Each row is a point on a tangle of strands that fork, close into loops and nearly touch. The rows are in no order.
In the rows, 128 means zero.
Two points are linked if the straight distance between their rows is under 134. Some points are linked to none.
<18>: [101 160 144 154  90 131 122 101 129 119 123 106 109 144  95 110 190 124
 114 115 101 125 112  92 135]
<734>: [120 108  84 103  81 172 164 151  81 127  72 102 203 115 135 101 147  84
 143 107 137  96 147 156 104]
<335>: [137 123 156  86 147 112 143 136 118 121 141 157 136 127 132 109 102 167
 126 153  67 112 164 123 163]
<5>: [136 125 100 151  70 134 112  99 178 141 146 138  81 117 113 122  99 130
 109 140 109 117 119  98 149]
<1005>: [ 84 104 130 138 104 110 151 148  52 134 163 111 100 119 130 120 118 160
 135 180 153 143 159 205 103]
<64>: [124  80 114 129  94 159 149 113 107  94 164 121 167 125 162 130 157 142
 103 143 138  98 138 163 163]
<103>: [ 85 105 103 112  84 118 154 176 115 138 142  95 155  88 175  76 111 129
  92 122 132 127 117 145 173]
<216>: [119 112 149 121 110 149 137 145  80 107 136  77  94 102 126  91 173 180
 157 161 110  63 131 140 121]
<515>: [100 166 111 135 156 135 166 111 114 109  73 147 175  98 112 162 124  83
 104 119 123 132 144 148 126]
<339>: [163 191 141 137 140  93 111  96 218 114 111 113 146 189 130 109 114  90
 144  65 110 131 116  94 140]
<525>: [121  65 167 148 168 143 158 121 143 133 108 151 102 156 110 151 171 152
  92 139 105 143 144  87 121]
<839>: [148 172  94 141 112  97 108 111 181 128 131 135 142 117 142 132 169 152
 124 164  84 136 144 134 116]
<986>: [155 136  77 152 161 107 103 117 131 124 130 119 125  63  99 170 119 131
 143 171 153 168 111 171 111]
<439>: [160 113 139 103 190 167 118 169 144 124  64 153 133 166 125 137  97 129
 105 145 174 115 106 147  99]
<557>: [ 96 138 121 128  86  94 137  97 130 133 166 118  89 127 150 105 142 128
 119 143  96  45 136  95  99]
<316>: [114 131 112 107  86 118 121 164 130 143 124  96 171 100 126  79 144 120
 109 120 115 139  75 180 148]
<740>: [124 138 122 130  90 160 146 151  94 132  76  94 193 118 117 127 202  83
 138  92 120 134 147 199 117]
<148>: [133 170  80 181 129 108  98  75 169 105 146 109 112  95 150 152 187 139
 129 138 115  99 114 109 116]
<989>: [116 147 132 130 172 132 115 138 123 151 103 185 135 104 129 156  72 109
 151 147 170 179 119  84 102]
<234>: [111 137 133 121  93 106 130 103 185 128 162 148 178  94 154  98 109 111
 141 140 116 101  86 100 111]
<777>: [110  81 143 154 107 161 135  92 132 100 127 121  51  99  68 127  72 127
 166 155 133 113 136 142 127]
<297>: [112  86 146 127  85 150 134 130  82 139 113 136 156 110  93 139 174  97
 153 112 124 188 128 182 105]
<978>: [141 102  76 105 172 138 161 171 217 131 125  92  81 194 113 155  82 164
 105 146 136  84 130 144 110]
<774>: [153 239 131 170 119 117 118 114 172 131  92 109 132 133 146  86 103 147
 111 127 133 127 162 112 147]
<197>: [148 133  82 132 124 107  97  81 169 126 169 136  78 111 125  95  62 148
 110 126  99  66 117  76 171]
<531>: [154 132 144 129  63 169 158 117 117 124  84 117 180 120 175  96 151  85
 126 115 153  78 128 134 127]
<804>: [149 120 104 138 163 137 121 111 135 116 117 134 129 133  88 181 147 128
 128 140 120 223 135 113 168]
<27>: [ 91 123 120 102 175 122 139 128 132 128 137 167 145 151 123 126  90 173
 139 175 103 120 172 125  92]
<193>: [119 141 168 139 136 133 112 160 139 117 118 134 146 102 123 124 159 118
 121 109 145 144  64 184 138]
<283>: [144 162 135 116 214 113 100 162 136 121 112 134 119 144 169 167 135 133
 118 114 136 153 158  95 122]
<321>: [116 124 141 119 139 116 125 154  11 150 149 112 138 154 125 103 183 152
 127  97 141 144 170 177 112]
<45>: [166 109  48 103 163 110 137 145 190 119 141 122 153 148 134 141  66 118
  86 125 126 107  68 173 157]
<277>: [114 125 118 141 105 150 115  97  83 117 148  83 167 121 113  88 229 148
 156  73 112  83 133 149 125]
<784>: [171 131  88 111 115 108 100  82  85 136 101 143 161  99 118 143 125 110
 111 109  60 112 167 106 163]
<73>: [191 119 142 124 104 185 135 152 119 130  82 152 122 176 137 163 116 113
 107 166 167 114 133 156 122]
<817>: [143  96 144 146 108 131 123 108  69 180  89 116 141 123 111  98 164 136
 107  86 101 153 145  69 151]
<263>: [133  82 195 175 111  97 122 110  50 153 124  95  63  93 153 111 129 145
 132 133 143 129 142 124 141]
<396>: [104 115 194 122 141 155 159 161 161 102 135 156 105  96 142 134 149 123
 155 180 138 103  88 132 110]
<503>: [114 208 156 146 127 123 151 121 125 118  72 104 147 124 112  91 108 138
 114 128  96 158 166 110 166]
<965>: [145  60 160 137 183 142 113 116 131 130  92 154 124 170  81 126 151 152
  81 108 117 159 114 124 151]
<523>: [ 96 120 103 123  94 105 122 122 131 111 165 136  88 166 151 157 151 115
 111 141  97 102 155 138 113]
<363>: [129  88 118 148  63 149 137 115 125 143 141 153  60 151  98 128  50 143
 150 153 129  96 184 155 137]
<934>: [174 156 126 119  69 187 137 153 130 131  96 105 137 138 145 122 152 122
 110 162 172 122 114 135 133]
<110>: [112 160 115 135 155 136 100 116 187 145 127 164 132  84 162 131  37 132
 152 114 170 145 131  65 113]
<75>: [125  99 100 101  88 111 107 160  45 158 164  99 155 158 135  84 158 192
 128 140 113 140 176 158 127]
<536>: [123  82 192 153 152 132 124 126 140 138 122 156  85 117 137 148 150 142
 127 153 139 120 100  90 104]
<736>: [128 191 169 123 184 114 117 139 113 131  64 122 145 110  67  87  96 150
 123 107  86 130 126 146 163]
<50>: [132 159 140 125 170 102 139 152  77 150 108 162  97 116 132 191  86  64
 159 118 174 175 108 114 104]
<418>: [117 162  80 123 148 111 121  69 195 127 165 144 108 101 113 105  73 125
 159 115 119  53 106  74 111]
<265>: [116  92 155 122 111 142 134 130  86 136 146 184 153 101 145 119  69 138
 148 164 183 134 133 158 108]
<841>: [156 152 160 117 150 122  90 169  94 123 144 126 126 131 107 114 142 128
 114 111 147 189  67 184 171]
<569>: [123  90 151 130 103 129 131 117 149 150 141 159 197  89 168  87 124 165
 110 159 131 141 106 113 141]
<421>: [ 95  98 134 105 107 120 124 108 116 109 164 164 104 149 125 159 153  60
 120 102  97 100 108 118 126]
<252>: [154 113 122 139 155 132 117  63  96  98 107 140 131  97 102 149 127 127
 126 115  80  77 175 135 162]
<116>: [141 146 105 141 171 154 116  90 157 103 121 144 159 117 114 190 120 119
 161 132 140 204 179  77 144]
<577>: [168  93 164 120 150 130 117 151  97 132 108 126 114 162 102 132 137 152
  97 143 127 159 109 159 172]
<475>: [164  92  68 113 155 127 111 141 137 109 130 140 144 108 126 190 106 112
 108 146 119 125 100 171 139]
<905>: [120  94 121 133  98 183 150 108  97 108 172 111 172 151 112 109 218 133
 131 117 152 116 124 145 141]
<561>: [ 76 132 111 121 143 136 166 128  80 115 149 143 130 146 124 126  92 162
 112 180 136  99 196 168 101]
<385>: [142 101 166 114  82 166 146 132 124 137 133 173 115 127 124 122  50 155
 158 195 129 101 173 132 118]
<882>: [ 89  69 134 126  98 169 177 144  96 117 190 113 161 103 172 102 148 137
  99 121 162 135 108 126 197]
<958>: [109 117  85  61 122 111 133 156  80 130 148 102 203 162 119  73 171 157
 139 104  73 129 160 136 128]
<904>: [131 113 215 160 151 109 109 156  56 149 119 127  67 111 155 114 131 126
 108  71 168 116  90 126 141]
<903>: [132 123 109 100 162 140 142 192 164 136 116 136 120 165 138 113  85 157
  93 173 160 105 102 151  96]
<647>: [134 120 121 136 165 118  76  77 149 112 162 148 129 119 170 187 106 124
 174  94 137 156 196  86 122]
<595>: [137  94 146 100 113 116 144 150  46 154 135 160 138 126 113 160 150  85
 142 112 123 186 112 142 124]
<247>: [139 206 150 180 154 107 104  98 203 117  70 148 156 138 150 128 119 126
 135  75 121 134 144  84 132]
<699>: [128 164 102 139  67 176 164 149 133 126 103  89 127 110 134 111 116 131
  81 175 148 133 108 109 175]
<642>: [144 140 160  96 193 114 159 130 155 100 100 124 168 124 120 113 120 140
 127 127  81 110 124 137 150]
<368>: [110  98 137 141  89 138 135 119 120 159 102 102 160 137  80  86 196  99
 110  64  94 145  80  71 128]
<662>: [103 148 133 137 109 128  93 108  60 120 129 114 148 159  86 101 191 149
 149 105 125 122 147 177  79]
<506>: [112  72 168 127 103 127 141 157  48 147 146 129 147  93 165 105 138 136
 172 140 171 140 147 181  84]
<145>: [116 143 129  88 152 140  81 166 164 140 148 103  73 136 164 203 107 109
 163  74 159 150 144  92  89]
<711>: [116 126 141 123 131 132 123 127 187 101 143 163 102 152 144 178 147  66
 120 112 119 139  84  80 133]
<20>: [161 131 146 158 124 102 110 113  66 157 125  99 116 100 149 117 164 147
 103 109 118 134 133  96 179]
<552>: [116 107 143 136 135 152 137  79 121  74 133 144 104 102  82 151 110 136
 167 145 101 104 176 151 143]
<163>: [140 125 224 169 185 107 157 159  83 142 125 154  94 117 161 161 136 117
 133  87 174 177  97 121 138]
<496>: [113 140 106 137  64 161 146 122 128 155 134  96  88 130  98  71  90 132
 103 151 139  95 100  94 139]
<195>: [132 145  73  97  83  97 122 119 127 130 156 131 201 155 127 116 163 135
 123 148  74 140 143 127 111]
<649>: [139 151  92 116 105 113 146  89 216 116 172 143 143 110 125 107 112 122
 172 158 124  51 103 107  93]
<917>: [110 144 109 100 162  96 137 141 212 143 138 148 126 182 128 105  78 172
 137 147 103 120 178 119  82]
<793>: [113 156  75  96 139 105 122 123 239 145 144 101 139 179 124 132  82 114
 135  85 130 144 166 120 107]
<930>: [112 132 103 118  48 121 158 121 131 151 149  75 104 116 119  62 136 134
 146 146 107  36 114  80 107]
<365>: [152 152 106 120 165 113  72 136 120 136 163 132 110 147 182 194 106 118
 159  98 169 162 163  87 103]
<433>: [150 152 112 156 197  90 108 142 121 122 112 101  97  95  90 180 129 133
 153 145 136 236 109 151 141]
<927>: [127 148 124  95 145 127 104 171 211 112 146 123  75 164 153 184 154 103
 137 115 121 156 108 105 108]
<689>: [ 78 142 159 150 140 145 159 134 183  82 129 127 150  59 139 124 140 114
 138 152 151 104  70 158 126]
<893>: [168 143  44 106 154 136 149 163 230 139 122  83 115 182 137 136  72 136
  84 122 166 107  96 132 140]
<464>: [139 169 129 139 136  70 129 122 242 121 134 100 123 206 147 104 117 105
 121 102 120 141 133 114  89]
<83>: [132 131 177 168 174  77 131 155  72 163 130 114  80 128 146 153 154 139
 141 147 183 176  76 152  97]
<223>: [131 107 142 125 149 101  99 134  81 135 147 172 103 135 139 184 115  60
 146  87 164 178 106 152 114]
<472>: [105 140 139 125  95 136 101  99  80 120 130 129  75 154  71 140 159  83
 131  90 103 125  99  81 128]

A piece is two or more points that can be reached from each other along the links. Count, over all rows, the pieces, the separate loops (a circle has one, a figure eight two, a Y none), the forks (points with three links) and the tips (points with one).
pieces -> 3
loops -> 3
forks -> 6
tips -> 6

How many points has the smallest loop of links through each point below? Write - if it is on no loop.
<496> -> 23
<503> -> 11
<525> -> 8

A fork is a point with three links, a tip a point with one. Leave the first point through the second and follow the links. Name the first fork or tip that comes.
<561>; <1005> -> <784>
<472>; <18> -> <83>
<804>; <433> -> <934>
<83>; <163> -> <421>
<316>; <103> -> <148>
<531>; <734> -> <110>
